Points on a hilly landscape, in no order, each with its height.
From any point a ball takes the steepest step (drop divided by distance) to one of its 3 nearest points. It stops when none of these is lower. Distance is the straight distance between rows; heights are no part of it.
Sok h=179: [172  87 132 154 121 126 134 111 134]
Zon h=168: [134 101 125 122 133 117 153 117 133]
Tasi h=112: [114 118 146 131 133  95 134 134  86]
gafu h=456: [ 80 148 115 117 130 117 155 158 141]
dano h=322: [108 116 125 131 125 113 149 142 132]
vig h=306: [ 83 177  91 133 135 166 114  94 208]
gesud h=163: [184  64 154 143 121 106 131 110  98]
Nomub h=211: [165  96 160 144 116 103 119 145  91]
Pak h=191: [108 154 150 125 123 104 119 167  69]
lisi h=86: [159  80 141 115 141 112 153  90 118]
rikoz h=102: [156  94 109 119 139 136 150  95 146]
lek h=60: [108 130 141 120 146 102 131 103  68]
Tuko h=433: [ 81 157 129 120 142 108 131 129  71]
lekik h=164: [112 114 121  91 145 115 172 110 135]
devib h=522: [120 158 144 121  95 123 125 197 114]
pide h=281: [154 113 118 153 126 156  98  84 172]
Kebuf h=270: [ 84 142  85 107 140 144 165 127 177]
lidap h=72: [152  86 124 103 146 118 162  88 125]
bitid h=468: [164 116 134 158 100 140 106 163 136]
dap h=258: [153 152 162 122  80 113 107 195  98]
nurom h=34: [120 151 115 144 104 144 125 179 146]
Rudu h=256: [166 125 172 128  89 101 102 172  74]
fanu h=410: [184 129 165 177 102 154  48 116 154]
vedif h=293: [134 147 137 165 126 156  73 106 177]
lud h=234: [106 140  76 102 146 153 151 103 187]
Kege h=36: [101 141 124 136 112 127 136 175 137]
tosa h=631: [ 47 172 119  99 135 109 147 158 117]
larap h=237: [ 87 140  95 100 137 129 169 121 159]
ditag h=180: [152 106 170 145 130 100 111 124  40]
zule h=259: [106 158  87 127 143 158 124  94 198]
nofe h=93: [106 123 132  97 161 106 146  89  75]
gav h=48: [132  97 135  80 162 105 165  88 117]
pobav h=510: [185  93 147 162 104 134 108 147 123]
tamu h=328: [ 98 174  99 153 125 166  94 119 189]
riru h=123: [190  58 145 133 123 123 139  89 116]
rago h=142: [150 108  95 118 148 149 139  85 173]
Risov h=178: [144 106  97  85 166 144 158  91 169]
Bazu h=309: [ 86 158  94 139 119 152 144 161 173]
lotug h=167: [ 89 138 106  75 152 113 176 113 146]
bavo h=91: [108 114 119  67 177 113 169  96 132]
zave h=432: [155 122 137 150 101 133 116 177 128]
zopok h=579: [ 52 175 112 112 148 120 151 135  79]
Madu h=605: [ 75 171 131 116 135 113 129 161  88]
Lafo h=240: [140 119 158 138 111 105 126 168  95]
tul h=675: [ 70 182 125 116 104 123 130 208 139]
Zolo h=171: [133 124 159 136 140 109 123 117  37]
lifas h=352: [173 116 148 175 121 155  70  84 167]
Sus h=186: [159 119 175 137 121 102  94 145  43]
mati h=103: [108 142 123 125 161 128 149  94  38]
zas h=187: [134 132  92 112 144 163 141  82 189]
dinol h=472: [161 140 151 176  98 157  61 122 161]
gova h=400: [183  93 134 179 118 148  86 108 145]
Kub h=200: [101 120 133 108 142 100 152 117 108]
Konis h=218: [182  81 115 141 128 148 122  78 147]
Vaka h=559: [198 133 153 146  55 139  95 190 117]
Rituv h=154: [116 141 154 137 131 105 115 145  61]
tof h=276: [ 88 136 126 101 148 105 151 121 102]
nof h=381: [ 90 157 139 125 113 109 128 182 103]
Pul h=476: [145 147 172 174 114 154  50 106 185]
vizad h=589: [102 174 130 125 100 129 125 211 125]
Soti h=127: [102 123 104  66 169 120 174 102 149]
muge h=44: [103 135  95 137 122 145 150 145 169]
Gumab h=332: [148 114 110 151 120 148 124 120 156]
Voput h=391: [ 78 154 117  79 168 116 161  93  94]
Meb h=530: [194 133 143 166  89 161  72 155 140]
Mag h=59: [122 148 111 154 128 162  87  99 184]
bakuv h=233: [171 100 115 150 132 148 116  92 157]
Zumub h=201: [130 117  93  69 186 145 171  99 178]
Neve h=239: [131 146 161 125  98 105 112 182  83]
rab h=277: [118 122 101 133 131 133 151 123 159]
vel h=109: [139  87 149 126 141  96 138  98  80]
Pezo h=333: [128 121 136 140 115 119 132 155 124]
Mizag h=489: [135 136 109 157 113 150 112 144 161]

Where does a ball stop that starts at each point below?
gafu | nurom
Vaka | lek
Nomub | gav
Pul | Mag
zule | gav
lud | gav
Voput | lek
devib | lek
fanu | gav
ditag | lek
dinol | Mag

Write out the way that a ball takes from each point below.
lisi | lidap, gav
tosa | gafu, Kege, nurom
Madu | nof, Pak, Rituv, Tasi, lek
vizad | nof, Pak, Rituv, Tasi, lek
rikoz | lidap, gav

Call two points neighbours if one is among the 3 nearest of the other. Go from one point of each pair to the other, from neighbour to neighbour, staying as low as possible. Name the highest point that can't be avoided.
lek and Mag | pide
muge and lek | Kebuf
lek and gav | vel
